Each row is a point on a landscape with many peaks, with its height.
A climber steps from a point to the highest of its 4 nearest points, and stops where none of them is higher. Distance is the straight distance between rows; heights are no part of it.
<188>: [128 142  90  80  95 110 128 136 150]  height 560
<14>: [154 113 116  98 115 150 132 119 125]  height 616
<195>: [129 164 110 134 122 142 139 151 135]  height 591
<391>: [145 128 134 147 140 159 138 141 121]  height 264
<467>: [ 78  14 143  86 103 137 156  97 112]  height 176
<515>: [110  81 130  47  91 112 118 102 136]  height 612
<586>: [139 110 122 124 125 161 141 132 121]  height 425
<219>: [112 131 111  85 101 140 132 137 141]  height 190
<164>: [137 190  94 139 127 103 150 147 136]  height 467
<669>: [141 142 108 104 111 138 131 137 129]  height 593
<447>: [107 197 119 218 158  57 128 121 145]  height 583
<116>: [172 137 144 171 158 122 118 127 107]  height 536
<24>: [136 123 108  81 115 132 129 117 123]  height 681
<78>: [138  76 122  59 103 124 122  95 116]  height 627
<371>: [101 105 124  80  91 155 126 130 146]  height 304
<18>: [142 101 134 149 139 172 141 132 120]  height 212
<576>: [133 179 142 202 165  89 116 133 128]  height 535
<135>: [160 141 117 125 132 142 132 124 114]  height 516
<11>: [131 159 167 211 183  80  83 127 107]  height 441
<293>: [148 100 114  84 113 143 123 108 115]  height 654
<68>: [125 166 161 213 176  96  97 136 118]  height 461
<700>: [ 77  67 150  51  86 129 127 115 149]  height 409
<295>: [ 99  44 125  86 103 155 151 102 121]  height 417
<180>: [165 169 133 176 164 106 120 129 113]  height 652
<473>: [151 145 155 197 172 115 111 131 106]  height 457
<725>: [104 112 111  40  84  91 114 123 169]  height 533
<640>: [102 191 145 209 170 106 128 151 146]  height 515
<229>: [107  82 125 101 105 177 142 125 129]  height 28
<160>: [132 157  87 105 108 118 139 139 135]  height 570
<727>: [146 179 119 160 147 111 136 140 132]  height 505
<373>: [115  55 127  75 102 145 138  99 119]  height 569
<81>: [118 181 136 194 153 125 132 152 135]  height 479
<548>: [172 123 115 113 134 143 133 111 107]  height 539
<583>: [171 145 150 188 171 105 105 119 103]  height 547
<434>: [ 98 136 115  90  94 151 131 152 149]  height 142
<104>: [ 64  87 144  54  83 131 127 128 169]  height 413
<695>: [136  79 125 108 122 164 141 106 111]  height 134
<529>: [119 109 118  93 109 153 135 130 129]  height 182
<213>: [132 190 117 194 154  77 133 128 134]  height 626
<599>: [146 141  96  87 103 117 128 125 128]  height 653
<596>: [116  65 126 110 122 169 149 116 116]  height 194
<77>: [140 154 112 127 124 142 143 144 132]  height 610
<20>: [140 135 148 177 153 158 128 154 121]  height 209
<43>: [100  94 119  42  84 107 115 113 154]  height 586
<733>: [ 71  59 145  61  87 138 135 109 145]  height 433
<221>: [118 162 123 152 128 156 139 156 140]  height 418
<538>: [126 153 126 139 134 151 137 147 129]  height 454
<83>: [ 89  91 129  54  85 131 125 121 152]  height 517
<465>: [143 171 138 183 161 110 126 138 125]  height 574
<414>: [161 112 136 151 150 150 133 123 108]  height 170
<375>: [119 199 124 205 163  88 127 141 141]  height 585
<742>: [148 169 148 202 178  86 100 130 113]  height 490
<720>: [130  71 124  66 101 137 135  93 116]  height 615
<232>: [162 147 105 110 124 118 132 127 123]  height 544
<339>: [118 179 145 212 169  89 113 139 130]  height 528
<736>: [123 163 158 205 163 138 118 160 130]  height 371
<26>: [109 143 120 116 114 165 142 159 148]  height 215
<256>: [137 125 100  56  86 101 125 121 144]  height 481
<724>: [ 81  55 141  65  94 139 133 108 138]  height 630
<153>: [177 146 131 153 150 123 122 126 112]  height 558
<222>: [100  65 138  52  90 131 128 100 130]  height 594
<74>: [160 122 153 180 162 153 123 138 108]  height 138
<152>: [124 112 125 114 116 166 142 129 131]  height 257
<614>: [159 167 111 138 137 108 137 130 124]  height 521
<428>: [125 142 162 215 169 127 103 150 116]  height 344
<457>: [153 155 160 207 178  83  86 123  97]  height 470

For each start below, name every point that the climber comes to, in order.
<232> => <599> > <24>
<11> => <339> > <375> > <213>
<188> => <599> > <24>
<473> => <583> > <180>
<457> => <583> > <180>

Where does a climber stop that starts at each point below?
<78> => <24>
<640> => <213>
<81> => <213>
